Each row is a point on a landscape with many valleys, with its height.
A ball rolls from a point to the lowest of its 2 nearest points, and stops where none of them is lower. Distance is the straight distance between rows; heights are no part of it.
<626>: [ -6   7   1  38 -25  62 -45  14 -12  41  33  -2 -21  22  30  19  20  -3
   7   1 -47  60   3  14   2  19 -25  20  17  16  -4   1  49 -21  22  -9
  23   6  -8 -33  -2  -2  21]  (h 329)
<1090>: [-12 -32  16  19 -22  35 -13 -20   2  34  27  -8 -14 -21   5 -27 -19 -15
 -38  -3  21 -75 -43  26   2  -7  -7  34   7 -49   9 -13 -23  18  48 -15
 -20   0  -3 -37 -42 -14   7]  (h 490)
<273>: [-14   6  -6   1  15 -22 -43 -15 -22 -32 -14   7   4  32  28 -14  26  23
  10   3 -80  16  30 -16  23  -4  22  -5 -20  22  41 -18  18  23  11  44
  23  11  25  37  30  15 -11]  (h 427)
<42>: [ 14 -39  33 -18 -14 -19 -12 -46 -15  -8  -9 -26  -3  20 -20 -75  -3   6
  -6 -30 -52  -4  18 -23   5 -30  36  35 -13 -29  22 -25   0  -8  23  18
  14 -22   8  -7  24  26  -3]  (h 531)
<912>: [ 11   3   5  12 -14   2  -1   7  -8  31  29  35  23  -2  34   3  18  20
  23  -4 -32  40 -13 -22  19  19   1  -2  24 -13   3  45  -4   6  13  17
   7  25  -3  40  36  13  -4]  (h 231)
<1146>: [-28  29 -28 -25  44 -18  46 -14  21 -36 -21  -6  -6  -9 -17  28   3  -9
 -27  23  41 -61  -5  24  -5  10 -14 -37 -33   0  -5  -8 -11  17  -7 -23
 -48   9  -2 -12 -22 -21 -11]  (h 441)
<460>: [-24  17 -10   7   7  24  12 -17   0  21  23  19 -10   5  20  -1  11  11
 -12  16  -8 -14 -19   5   5   9 -27  10  14 -23  -1 -10  34   9  23   5
 -10   5   6 -26   4 -13  28]  (h 656)
<536>: [ 10 -23  16  28 -57  48 -32   6  14  44  39  12  -8  -8  20 -13 -15   0
 -15 -17  -1  -1 -24  14 -14  10 -21  23  14 -37  -7   4   1  -3  52 -12
  14   5 -13 -20 -18   1  10]  (h 202)
<1069>: [ 13   8 -25 -34   9 -48  12  -4   0 -39 -32  -2  24  -7  -9  -6  -7  -6
 -21   1  24 -51   3   6  -6 -19  14 -41 -34  11   9   3 -37  29   3  -1
 -22  11  20  19  -1  -7 -21]  (h 282)
<19>: [ -8  12  -6 -39  31 -42  19 -56 -16  -7 -20   5  29  37 -12 -32  12   9
 -29  -4 -24 -15  -2 -35  35 -25  24   7 -14 -35  12 -18  -2  16   4  14
 -26  -2   8  33  23   9   7]  (h 375)
<307>: [ 26 -35  20   3 -25  -7  -6 -20 -10  14   4 -23  13 -21 -27 -32 -17  -8
 -13 -20  14 -29 -19  -8  -8 -12   7   7  -4 -42  -5  -7 -27 -10  18 -12
   5 -30  -8 -16   7   2  -2]  (h 358)
<618>: [-28  24 -35 -23  44 -41 -21 -14  -4 -56 -31   7  -9  28  21   8  15  14
  -3  16 -37  -5  40   6  13  -1   3 -26 -27  41  26 -21  20  26  -6  28
   5  21  26  22  10  -6 -13]  (h 460)
<338>: [  1 -31  -5  23 -32  56 -28  13 -12  39  31  17 -14   2  27  -6  -4   5
 -11 -15 -12 -10 -19   7  -6   6 -34  22  15  -8   6 -10   9   4  63  -5
  -4  22  15  -6 -10 -12  20]  (h 241)
<81>: [-17  35 -35 -31  52 -24  36  16  19 -55 -49 -22 -25   2 -22  16   8 -16
  -3  15  48 -16  31   9   1 -13  12 -42 -40  48  -8   5  -3   5 -15 -17
 -31  12 -10  -3 -21 -19 -27]  (h 406)
<456>: [-26  27 -19 -18  32 -49  40 -26  20 -47 -51 -20   5  -1 -24 -26   2   8
 -40 -10  12 -27   7   2  24 -12  29   6 -26   9 -10   0  -2  14 -47  17
   1  -6 -13  35   9  28  -1]  (h 325)
<1089>: [ 19  31  -7  -1  12 -17  30  57  -3 -29 -12   4  -5 -15  10  37   3  -4
  48  10  32  45  15  12 -32  -2  -7 -18  -4  65  -6  36  -9 -10 -40 -11
  17  19  -6  27 -10 -13 -17]  (h 426)
<708>: [  5  -6  19  11 -10  18 -15 -15  -1  43  31 -10  -7  27  -9 -15  -4   3
   7  -3 -40  63  19 -27  15  -7   2  38  32 -25  -3   1  43 -34  11  13
  18 -17 -19 -40  22  20  32]  (h 465)
<418>: [ 32 -19  14   4 -24  -6  -6 -19 -15  20  19 -14  23 -26 -33  -3 -26 -28
 -25  -6  30 -53 -20  -7   0 -14   7  -5   4 -52   3 -13 -38  -3  30 -28
 -20 -22 -13 -31 -16 -21  -8]  (h 331)
<47>: [  7 -15  10   8 -12 -10   1 -15 -14   2  13 -14  35 -52 -12  -7 -20 -29
 -26  -3  34 -66 -40  11  -9  -3  14 -21  -4 -29  -1   6 -64  19  29 -29
 -14 -12 -13  -1 -14 -27 -23]  (h 300)
<1024>: [ 36  -5 -10  -9   4  -7  31  29 -24  10  30  24  15 -29   4  50  -7 -21
  -4  -3  28 -36 -20   1   0  19 -41 -26  28 -19   1   9 -46  12  19 -34
 -29  18  11  16 -22 -35  -3]  (h 239)
<93>: [-12   6 -17 -22  40 -43 -37 -19 -20 -40 -17  19   7  49  42 -14  20  17
 -14   0 -60   1  37  -4  31 -10   9 -21 -23  19  32 -18  13  49  10  53
   2  10  41  45  24  -2 -15]  (h 443)
<839>: [-19  17  20  19 -17  10  -5  26   4  -6  -9   2  -4  -9   1   0  -7  11
  27 -20 -19  53   6  11  -3  23   8   8  28  25   9  25  30 -27 -49   7
  38   0 -14  11  14  31   8]  (h 232)
<867>: [  5   6 -16  14   8  24   7  28 -14  16  21  13 -30 -11  15  56  21   0
  25  31  15  22   7   1 -27  11 -34 -17  17  37 -17  -8  25  -1  -9 -20
   9  22  17  -2  -6 -46   4]  (h 382)
<1004>: [-22   5 -21 -10  19  -7  35 -23  14 -13  -8   0   2 -13  -8   4  -8   0
 -35   9  34 -64 -20  15  -7   5 -16 -19 -10 -28  -2 -18 -10  11  11 -16
 -34   5   0 -10 -23 -17   5]  (h 458)
<689>: [ 18 -27  -4   4 -15  37 -30  44   2   2  19   4 -32  -8  11  32 -10 -18
  20   7  31 -18   4  10 -40   1 -24 -27 -20  30  -2 -21 -26   5  19 -14
   1  10  16   3 -37 -10  -6]  (h 332)
<569>: [ 20 -14  40   4 -14  -6   1 -41 -10  24  12 -21  20  -1 -22 -58 -18  -9
  -9 -20 -12  -6 -17 -23   6 -19  24  32   6 -63  -3  -2 -11 -17  25 -12
  -6 -22 -20 -23  16  14  16]  (h 384)
<753>: [ 22 -44  11  -9 -27  -2 -44  21   4 -33  -9   0  -6 -11  13 -16 -26 -19
  -3  -6  26 -50  -4  13 -40 -24   4 -31 -45  13  14 -20 -67  29  36 -11
   2   1  28  20 -29 -10 -34]  (h 544)
<36>: [-21  24  -2   2  23   8 -31  -8 -31  13   0  13  -5  25  33  17  43  11
  25   9 -73  55  10 -13  28  -4  12  -4  14  15  18   2  38   2 -10  28
  12  16   0  10  29  -3   5]  (h 391)
<548>: [ -6   1  -6  16  -6  35  -4  15  15  20  11 -18 -26   7 -12  29 -17  -2
  18  21  36  27  -8  27 -18   4  -5   7   1  18 -26  -2  42 -26 -38  -5
   2 -29  -5 -54 -18   0   7]  (h 194)
<652>: [ -5 -39   3 -15  -1   4 -28   6  -4 -12   4   8 -24  -3  25  -1 -22  -9
 -33  -1   2 -82 -15  24  -5   1 -25  -7 -10   0  25 -26 -28  43  57   6
 -16  33  41   8 -27 -25 -14]  (h 523)
<746>: [-36  32 -40 -25  50 -15  48   5  22 -48 -23  -3 -23   4 -13  32  19   0
  -3  30  47 -25  19  26 -12   8  -3 -51 -30  22 -20 -24  10  20 -14 -21
 -46  13 -14 -15 -22 -24  -9]  (h 424)
<535>: [-15  -3  -6   2  -2  14  14 -26   8  21   2  -1   2 -11  -2 -14 -14 -11
 -32  10  20 -67 -42  14   3  -2 -23   9  12 -44  -4 -25   1  10  36  -5
 -24  -5   3 -32 -26  -6  20]  (h 474)
<817>: [ -8  18 -12 -15  15 -27  16 -19  -3  -9  -2  30  35   4   8  -1  20  16
  -2   0 -24   4  -5  -8  17  10   6 -15  -3   7   2  18   3  30 -13  14
  -6  12  11  56  30  -6 -11]  (h 439)
<607>: [  5  -6 -12  19 -28  39   6  10  10  35  38  13 -11  -5  -1  39 -15 -11
   4  17  42  20 -20  22 -12  22 -31  14  27 -15 -43   6  39 -24  -5 -11
   3 -30 -11 -54 -20   0  18]  (h 254)
<361>: [ -9 -29  20  16 -17  31   2 -13  -8  46  35  -7  -5 -30  35  -9 -15  -4
 -32 -19  -2 -68 -42  26  21   5 -25  38  11 -39  12 -14 -24  30  67 -16
 -19  15   5  -8 -33 -23   5]  (h 502)
<480>: [  0 -20   1  10 -23  18   3  -9  18   0   1 -33  -3  -1 -35  -8 -29 -12
 -16  19  46 -15 -28  14 -28 -13  13   8   1 -35 -12  -9   1 -22 -20 -16
  -8 -49  -3 -56 -24  17   7]  (h 617)
<126>: [  5  21  30 -34   7  -4   2 -45 -10  45  28   7  13  23  -7 -36   2  -3
 -10   1 -19  31 -15 -50  47 -21  17  54  34 -71 -12   9  16 -17  38   1
 -16   2 -32  -8  20  37  34]  (h 421)
<813>: [-34  30 -31  -8  44  -5  35  -6  10 -31 -17  20  -8  -3  -1  26  20  11
   6  25  10  -7   7  22 -12  16 -14 -30 -18  13 -15 -13  30  12 -20 -10
 -29  14  -8   7 -11 -27   0]  (h 442)
<358>: [ 15  14 -10  -5 -21 -10  14  47  22 -41 -24   7   2 -26   0  19 -16 -13
  32  10  67  -3 -13  25 -37   0   2 -32 -20  40   2  36 -48   7 -14 -34
   5  -4  -2  16 -28  -1 -25]  (h 499)
<519>: [ -3 -20   6  30 -19  48 -16 -18 -18  49  32   7 -20  22  15 -11   5  -2
 -18 -13 -34  -3   4  -6  16 -12 -30  37  21 -24  16 -33  22  -6  63   0
  -9  21  10 -37 -11  -2  36]  (h 274)
<932>: [ -5  -4  22  16 -34   6   5  39  13 -20 -17 -14  -8 -19 -17   5 -28  -7
  29 -17  12  38  20  22 -16  16  11   8  29  32 -10  20   5 -24 -66   9
  44  -9 -15  -1  -4  34  -9]  (h 273)
<724>: [-40  40 -10  -3  12 -19   1  17  15 -49 -47  -6  -3  -3  -1   7   0  13
   7 -18 -13  14  28  23   9   7  14 -10  -2  52  10   8   0   5 -54  33
  22   7  -9  32   3  17  -9]  (h 463)
<585>: [-32   6 -12  16 -15  37   9 -25  38  -6  -5  -8 -20  -2   9 -11  -3   3
  -6  30  17  -9 -32  32 -19   9   0  21  -2 -24 -22   0  35 -10 -27  -1
  -6 -26 -18 -51 -16  28  27]  (h 640)
<1046>: [  1   1  11   3 -14 -28  -2 -13  13 -28 -40  -9  22 -19  -7 -39 -13  17
  -8 -22   1 -20   5  17  -1  -3  25  -1 -13   5   9   8 -20   7 -33  14
   7 -17   4  18   6  19 -12]  (h 253)
<211>: [ 26 -26   7   1  16  22  13  30 -33  57  51  31 -18 -14  11  65  13 -11
   5  -4  11   0   4 -18  25  29 -56  23  47 -17 -17  -7  11  -2  22 -17
 -16  23   3 -20 -10 -34  13]  (h 267)
<986>: [ 52 -24   1  16 -37  10   0  36 -11  20  36  23   0 -27   7  37 -11  -6
  19   1  33   4 -23 -15 -27  16 -18 -14  13   7  -8  10 -30  -8   3 -26
   4  -5  13  -3  -6 -15  -7]  (h 425)
<330>: [ -3  12  14   2 -18 -31  -8  -9   4  -4   0  20  36 -11  28 -32   7  20
  12 -15 -20   3  -2   6   3  16  18  -6  -4  -2   1  32 -11  18 -11  17
   2   9   0  49  25  11 -10]  (h 422)
<337>: [ 14  22 -15 -10  24 -27  42   0  -7   1 -10   5  19 -12 -26  33  -1 -15
  -7  11  26 -19   7 -15  10   1 -18 -33  -6  -4  -5   4 -18   5  -5 -11
 -21  16  -1  18   6 -25   3]  (h 338)
<188>: [ 44 -16  10 -10  22  -5  36  18 -32  26  50  22  18 -29   8  52   5 -23
 -12 -11  13 -33 -10 -26  26  20 -48   6  55 -25   3  -2 -40  19  19 -13
 -33  25  12   9 -11 -31   1]  (h 205)
<406>: [-24  29 -28 -15  29 -18  20 -15  -2 -12 -19  23   2  16   2  15  20  11
   1  22 -18  -4   9  -2   7  17  -5 -23  -6  10  -7  -1  27  18  -8  14
 -15   9  10  20  18 -21  11]  (h 454)
<1117>: [ 14  -4   3  20  -6   9  -8  18 -12  39  29  16  12  12  15  19  13   7
  33  -5 -23  56   5 -24   6  22 -14   3  35   5  -7  29  24 -17  -7   3
  19   5 -14   7  25  -1   8]  (h 269)
<988>: [ 27 -24  35  27 -59  37 -36   6  -5  57  44  23  19 -16  40 -22  -1   8
  10 -16 -11  11 -16 -11  -8  17 -10  22  16 -26  -9  29 -14  -3  46 -12
  12  15 -12  10   9   1   5]  (h 151)
<552>: [ 27   0   7 -10  12 -30  34 -13  -6   5 -19 -27  17   5 -60 -14 -14  -9
 -11 -18  16  18  13 -32  13 -19  23  23  -4 -26  -1 -10  -2 -33 -21   4
   1 -35 -10  -8  20  22   4]  (h 579)
<326>: [-13  23   8  31  -2  21 -10   9  -6  35  30  18 -11  -5  38  28  41   7
  31  13 -31  72   0   6   8  33 -23   6  32  18 -25  28  54 -24 -25   9
  29   6 -19 -11  26  -2  10]  (h 271)
<1142>: [-13 -34  15  -3   1   6   9  -7 -13  17  11  10   6 -11  30  -2 -20  -8
 -32 -13  -8 -81 -31  24   6  10 -30  11   6 -23  33 -21 -29  43  62  -6
 -21  32  15  10 -23 -29  -2]  (h 513)
<346>: [-20  20   8 -19  -2 -43  24 -14  21 -35 -45 -20  30 -30 -18 -36 -11   4
 -25 -31  14 -24   1  18  16 -11  34  13 -20   7  -5  13 -19   4 -57  11
  18 -22 -24  38  12  41  -1]  (h 293)
<445>: [  2  10 -17 -21  18 -29  13  10   3 -37 -40  -3  15   2 -13  -1  -5   1
  10   4   1 -20  27  -1  -9  -8  16 -27 -26  30  17  -1 -16  -7  -9  10
  -2   5  18  22   2  -3 -14]  (h 246)
<270>: [-23  28 -21 -10  23  -1  22   7  28 -35 -29  -3  -7  -9  -9  12   3   4
   6  16  25  -2   3  23 -13   9   0 -15  -9  22 -21  13  12   3 -40  -5
  -1  -4  -8   0 -11   3  -9]  (h 459)
<1020>: [-11   1  -4   6  10   1 -26 -10 -20  -2   1  15  15  15  31  -5  28  20
  13   0 -56  26  14  -9  13   5  -8 -13   6  15  21   3  22   9  20  28
   9  27  22  22  26  -2   6]  (h 409)
<1112>: [ 21  -9   7  -9  23   5  27  15 -40  49  46  33  -7   0  14  62  23  -6
   3  -5   6 -12   0 -28  33  21 -42   9  58 -14   0   1 -12  24  17  -3
 -24  43  23  13   8 -44   2]  (h 238)
<286>: [-14  20  -9 -36  22 -50  30 -51   4 -30 -49 -17  15  20 -10 -43   9   3
 -42  -4 -12 -32  -7 -14  21 -21  23  16 -28  -8  -1 -16   8   8 -28  24
  -3 -12  -9  27  16  20   4]  (h 350)
<795>: [ -7 -24  -3  13 -21  51 -40  55  22  -9   1  -3 -42   0   1   9  -6 -10
  31  14  27  25   9  10 -47  -7  -9 -24 -31  49   6 -14   1  -1  -2 -12
  19  -7  26 -12 -37  -3 -15]  (h 298)
<1138>: [ 10  -2  29   8 -18  29 -22  -8  -7  45  46   8  -5  29  10 -13  21   4
  13   3 -48  64  13 -30  33   1  15  32  27 -35   3  27  37 -28  27  13
   5   9 -14 -10  26  32  21]  (h 451)
<645>: [ -4  21  22 -17  10   4  -8 -32  -3  41  32  10   9  40   9 -24   9   7
  13   2 -39  71   4 -45  56 -13  23  49  38 -64  -9  25  30 -29  18  11
  -7  14 -18  -6  34  38  30]  (h 435)
<214>: [ 21  -6   4  11  -4  33  10  12 -14  52  58  18 -13  -2   6  60   5 -12
  -7   6  33  11 -12   8   5  32 -56  23  40 -16 -36  -4  40 -10  14  -7
  -5   2  -5 -47 -27 -27  20]  (h 294)
<41>: [ -6  21  -9 -30  53 -35  35 -43 -11   9 -24   4  14  33 -32  -6  21  -5
 -16   6  -8   7   0 -52  31 -27  22  16  -2 -34   3 -23  13  -1 -14  15
 -23  -7  -4  15  22   3   7]  (h 394)
<761>: [-35  27   0  30   6  31  -6   3   7   8   1  -3 -24  -8  27  19  17  21
  30  15 -29  50  -3  32  -3  23  -9  13  16  37 -26  16  55 -19 -44  10
  27  -9 -17 -25  19  -3  17]  (h 233)
<210>: [ 24  32 -15 -27  47 -31  41  -2 -14   5  -7   9  22  15 -33  37  15  -1
  -1  11  14  12  22 -30  24 -10   8 -10   4  -7  -7  -5  -9   4 -10   5
 -12  -4   1  13  22 -23 -18]  (h 362)
<960>: [ 51 -28  10  21 -49   0 -26  28   0  15  32  24  25 -43  23   3  -9   9
  26 -12   7   1 -13 -13 -32  21  -8 -16   0   5  -6  25 -44  -5  14 -17
  19  14  -4  34   3   1 -15]  (h 403)
<568>: [ 22  -5  46 -13 -11 -12  -1 -35 -13  51  30   2  37   6  -5 -47 -10   1
  -7 -13 -20   2 -11 -37  32 -11  28  41  25 -76 -11  15  -6   0  50 -11
  -7   3 -31 -19  22  22   8]  (h 407)
<229>: [ 20 -13  19  16 -44  -4 -10  40  26 -15   0 -15  -6 -15 -22  -1 -35  -2
  28 -18  20  32   2   8 -33  11  12  -8  -3  20   4  25 -25 -17 -34  -6
  28 -19  -2   2  -2  14 -18]  (h 315)
<676>: [ 31 -40  44  27 -62   6 -36  13   7  13  18   7  21 -39   7 -38 -22  11
  19 -27  -3  -4 -24   7 -30   7  16 -13 -13   1  -3  25 -45  -1  14 -13
  22  -5 -18  21   9  -2 -26]  (h 381)
<416>: [  0  20 -22  -8   6  -6  20  33  21 -38 -25  -3 -13  -5 -20  31  -5 -16
  26  10  64   4   1  23 -31  -3  -3 -27 -13  39  -2  18 -14  -6 -19 -26
 -16  -5  11 -11 -18  -1 -16]  (h 480)
<651>: [-34  14 -31 -34  32 -49  14 -15  30 -70 -57 -15   2   9 -13 -27   4  14
 -33   6  16 -48  27  19   8  -8  18 -18 -46  24  10 -11 -12  16 -14  16
 -10  -6   6  19  -3  19 -21]  (h 356)
<728>: [-12   4  11  21   6  23 -12 -15   2  25  11 -30 -17  27  -6  -9   4   3
   0  12 -38  48   7 -11   4 -17   8  48   5 -16  -3 -17  47 -51 -19  11
  13 -26 -13 -55   1  20  41]  (h 482)
<1091>: [ 14   7   6 -13  19 -38  33 -16  -9  -2 -27 -14  28   4 -47  -6  -2   6
  -4 -21   5  15  26 -31  26 -25  29   3  -4  -9   3  -5 -11  -4 -22  22
   9  -9   2  22  26  20 -11]  (h 568)
<770>: [ 20 -18  -2  -7  -5   0   5   7 -12  -2  13   7  21 -31  -1  21 -12 -20
  -9  -3  34 -54 -28   5 -12   0 -16 -26   5 -17   5  -3 -45  24  24 -26
 -17  14   9   7 -11 -24 -17]  (h 270)
<1027>: [ -3   2  -8  -7   0  -3   3  -4  10 -22 -23  -7   4   6 -16 -19   0  17
   0  -5  -9   0  11  -7 -10  -1  10  -5  -9   9  17  -9   8  -7 -12  19
   9  -3  18   9  12   9   0]  (h 204)
<257>: [-52  42 -23 -13  52 -41  23 -11   8 -50 -55 -15 -13   4  -7  -1  20  21
 -14   2 -18   1  31   8  21  -1  18  -4 -12  52   4 -21  18   6 -52  25
   1   2  -4  23   1   5  -8]  (h 479)
<60>: [  8  20 -13 -37  64 -24  46 -26 -31  24   2  22  21  36 -29  24  23  -7
   0   8  -8  26  16 -49  50 -20   8  -1  24 -27  -5 -21  10   0  -6  23
 -36   0   6  20  29 -30   6]  (h 385)
<216>: [  3   0   2   4 -22 -14  -4  39  33 -53 -36  -8  -2 -25  -3 -11 -28 -14
  20 -10  51 -18  -1  26 -31 -12  29 -28 -27  38   8  27 -61  14 -19 -16
  12 -14 -11  15 -26  17 -36]  (h 514)
<766>: [  0  13   0  -9  10   6  13 -24   0  31   9  18  18  15   0  -4   3   3
   1   1 -14  -2  -2 -14  14   9   0   4  21 -27  -2  -3  17   8  20   3
  -8  10  -3  -1  14   4  16]  (h 662)
<1122>: [-28  10 -20   7   1  30  -7 -22  13   6   6  -6 -22  12  10 -15   5   5
  -5  19 -17  -1 -17  15  -6  -2 -12  11  -1  -7 -11 -12  43 -12  -8   8
  -4  -7  -1 -31  -7   7  28]  (h 649)
<644>: [ 17 -15   8   0 -13 -11  19 -16  18   5  -7 -38  11 -11 -59 -19 -27 -21
  -7  -1  48  -9 -14  -3  -2 -11  14  24   5 -32 -23  -3  -9 -40 -28 -12
  -5 -58 -21 -48  -9   6  14]  (h 604)
<744>: [  0 -44   7  -6 -20  14 -39  24 -10 -12   8  -7 -10 -21  23 -14 -14 -16
 -19  -8  14 -75 -23  25 -30  -6 -13 -22 -27   2  26 -29 -63  41  60 -15
  -4  17  25  19 -35 -19 -20]  (h 533)
<726>: [-28  30 -28 -33  32 -42  38  -3  40 -72 -64 -20  -6   7 -26  -7   5  -3
 -29  12  43 -32  26  18   3 -14  27 -27 -42  42  -1  12 -14   7 -30 -10
 -15  -2 -11  13 -13  13 -17]  (h 380)
<98>: [ -3 -14  12 -21   7 -38  -7 -43 -23 -13 -27 -16  16  39  -3 -49   9  15
  -2 -23 -45  20  19 -31  24 -28  47  23 -10 -33  30 -16   7   2   5  32
   7  -7   1  23  34  32  -2]  (h 545)
<365>: [-32  22  -5  14  29  34 -52  -9 -27  26   4  -7 -14  28  32  20  30   9
  12  18 -78  47  14  -7  19  -6  -2   7   1  32  12  -9  54 -10  10   9
  11  14 -11 -27  21 -23  16]  (h 372)
<360>: [ 16 -53  16  -3 -14   5 -10 -22  -3   1  -5 -31 -18  33 -42 -54 -11   6
 -13 -13 -32   5  23 -23  -5 -32  10  14 -12 -13  17 -40   1 -24  10  10
   6 -30   4 -27   8  12  13]  (h 516)
<654>: [ 28 -36  31  16 -53   6 -34  47  20 -10   0  -2   6 -16   7 -21 -31  -2
  30 -24   9  12   1   6 -37  12   4 -17 -20  30  13  13 -53   3  -3   0
  35  -9  10  22  -1  10 -25]  (h 351)
<287>: [ -9 -27  -2  12 -11  28 -23 -24   5   5  -8 -36 -28  36 -22 -44  -6   4
 -10   5 -31   4  11  -9   1 -27   5  37   1 -16   2 -25  19 -37 -19   9
   3 -30 -10 -52  -5  28  39]  (h 500)
<1016>: [ -4 -12  -9  29 -20  41 -30  44  13   9  12 -17 -42   9  -1  32 -16 -19
  28  25  33  41  -1  32 -39  -4  -1 -11  -6  36 -19 -10  22 -16 -11 -12
  17 -21  12 -38 -39   1 -11]  (h 255)
<205>: [  4 -11 -14  19 -10  47 -18  43  -5  23  19   9 -44  -1  13  49  10  -3
   9  12  21   3  -6   7 -27   7 -43 -11   2  25   2 -23   6   3  18 -18
   3  22  21 -12 -26 -14  -1]  (h 357)
<520>: [ 32 -13  15   9 -38  25 -11  11 -16  46  46  41  30 -12  36   6  15   7
  11  -6 -16  19 -13 -29   3  21 -10  13  34 -29  -4  43  -6  -3  28  -7
   5  27  -3  27  16   8   4]  (h 195)
<302>: [-51  39 -29  -6  59 -37 -22 -18  12 -74 -46  -9 -29  14  26  -5  24  25
 -22  20 -40  -1  26  10  16   3  10 -15 -34  49  10 -30  33  15 -43  31
   5   0   4  12   4  -1 -20]  (h 475)
<493>: [ 20 -18  33   8 -32 -14 -32 -13  -3  11   6   7  42 -29  24 -48 -10  24
  12 -22 -20 -15  -4   0 -10  12  28  -6 -12  -4   1  28 -32  16  20   4
  12   2  -3  39  25   5 -14]  (h 405)
<566>: [ 13  21 -16   0  25   2   8  50 -16 -12  -1   8 -27 -13  26  61  21  -4
  52  33  33  35  16  -3 -32  14 -15 -23   3  53 -21  18   1 -12 -24 -27
  10  24  16   8   0 -42 -19]  (h 404)
<1125>: [-22  11   2  24 -23  19  -8  -7  25   1   1   0   0  -6  16   5   0  10
  10   0 -12  36 -12  27   3  22   2  21  21   4 -18  24  47 -25 -45   6
  24 -16 -21 -14   6  35  20]  (h 183)
<757>: [ 28 -20  18   0   3 -15  21   8   7   2  -9 -38  -7   7 -71  -2 -30  -8
  -7  -4  25  20  13 -12  -7 -19  10  11  -2 -12  -6 -14   1 -42 -24  -7
   8 -37 -10 -33   3   4   3]  (h 591)
<875>: [  6 -15  -2  -1 -25 -14 -33  37  25 -49 -22  -2  -6  -6  -9 -23 -17 -16
  14 -10  35 -27   0   6 -44  -9  19 -33 -39  23  16   5 -56  11   5   3
  10 -12  19   8 -21  12 -28]  (h 530)
<155>: [-11   7   2  39   2  46 -53   9 -21  29  23 -14 -26  14  19  23  26  14
  16  10 -69  61   2  -4   8   9 -18   4   5  45   9   1  51 -22   2   1
  37   7   1 -21  15 -12   5]  (h 352)
<185>: [ -7 -21   8  24 -40  35  -5  -1  36   1   1 -18  -8   0 -18 -15 -22   0
  -8  18  34  11 -28  26 -16   6  10  25   3 -18 -29  14  18 -15 -26 -10
   8 -52 -13 -44 -31  32   6]  (h 629)
<408>: [ -7  39  -3   3   8 -22  25  39  12 -54 -37   1 -12 -21   3  11   5   1
  19 -13  12  32  24  27 -15   8   7 -14  -1  57   3  26 -11  -4 -55   5
  27  17 -11  42   3   8 -15]  (h 447)
<504>: [ -2 -18   0  35 -25  60 -40  -4 -17  51  45   2 -23  27  22  -3  18 -12
  -6 -10 -59  38  17  -9   9  -9 -17  29  20  -2   4 -10  39 -18  48  -7
   6  20  -2 -31  -5  -2  31]  (h 303)
<90>: [ 11 -12   4 -22  18 -52   8 -18 -26 -25 -37  -8  19  29 -28 -29  -2  14
   1 -29 -29  12  37 -26  18 -28  42   1 -17   3  27 -13 -22   8 -17  30
  10  -7  15  45  28  28 -11]  (h 556)
<45>: [ 16  26 -25 -27  14 -26  40   7   4 -31 -22   7  23 -24 -11  23   1  -5
  -9  10  36 -29  -5  11  -3  -3  -1 -40 -20  12  -5  13 -31  23  -8 -26
 -20   1   5  33 -14 -27 -15]  (h 313)

Where does a ball stop that starts at each point below?
<566>: <548>
<460>: <188>
<60>: <1027>
<81>: <1027>
<93>: <988>
<41>: <1027>
<287>: <188>

For each start below, name every point that the ball comes to, in order.
<257>: <724> <408> <1089> <566> <867> <205> <689> <795> <1016> <548>
<302>: <618> <93> <273> <1020> <36> <365> <155> <626> <504> <519> <338> <536> <988>
<552>: <1091> <90> <98> <42> <360> <287> <728> <708> <1138> <645> <126> <568> <569> <307> <418> <47> <770> <1024> <188>
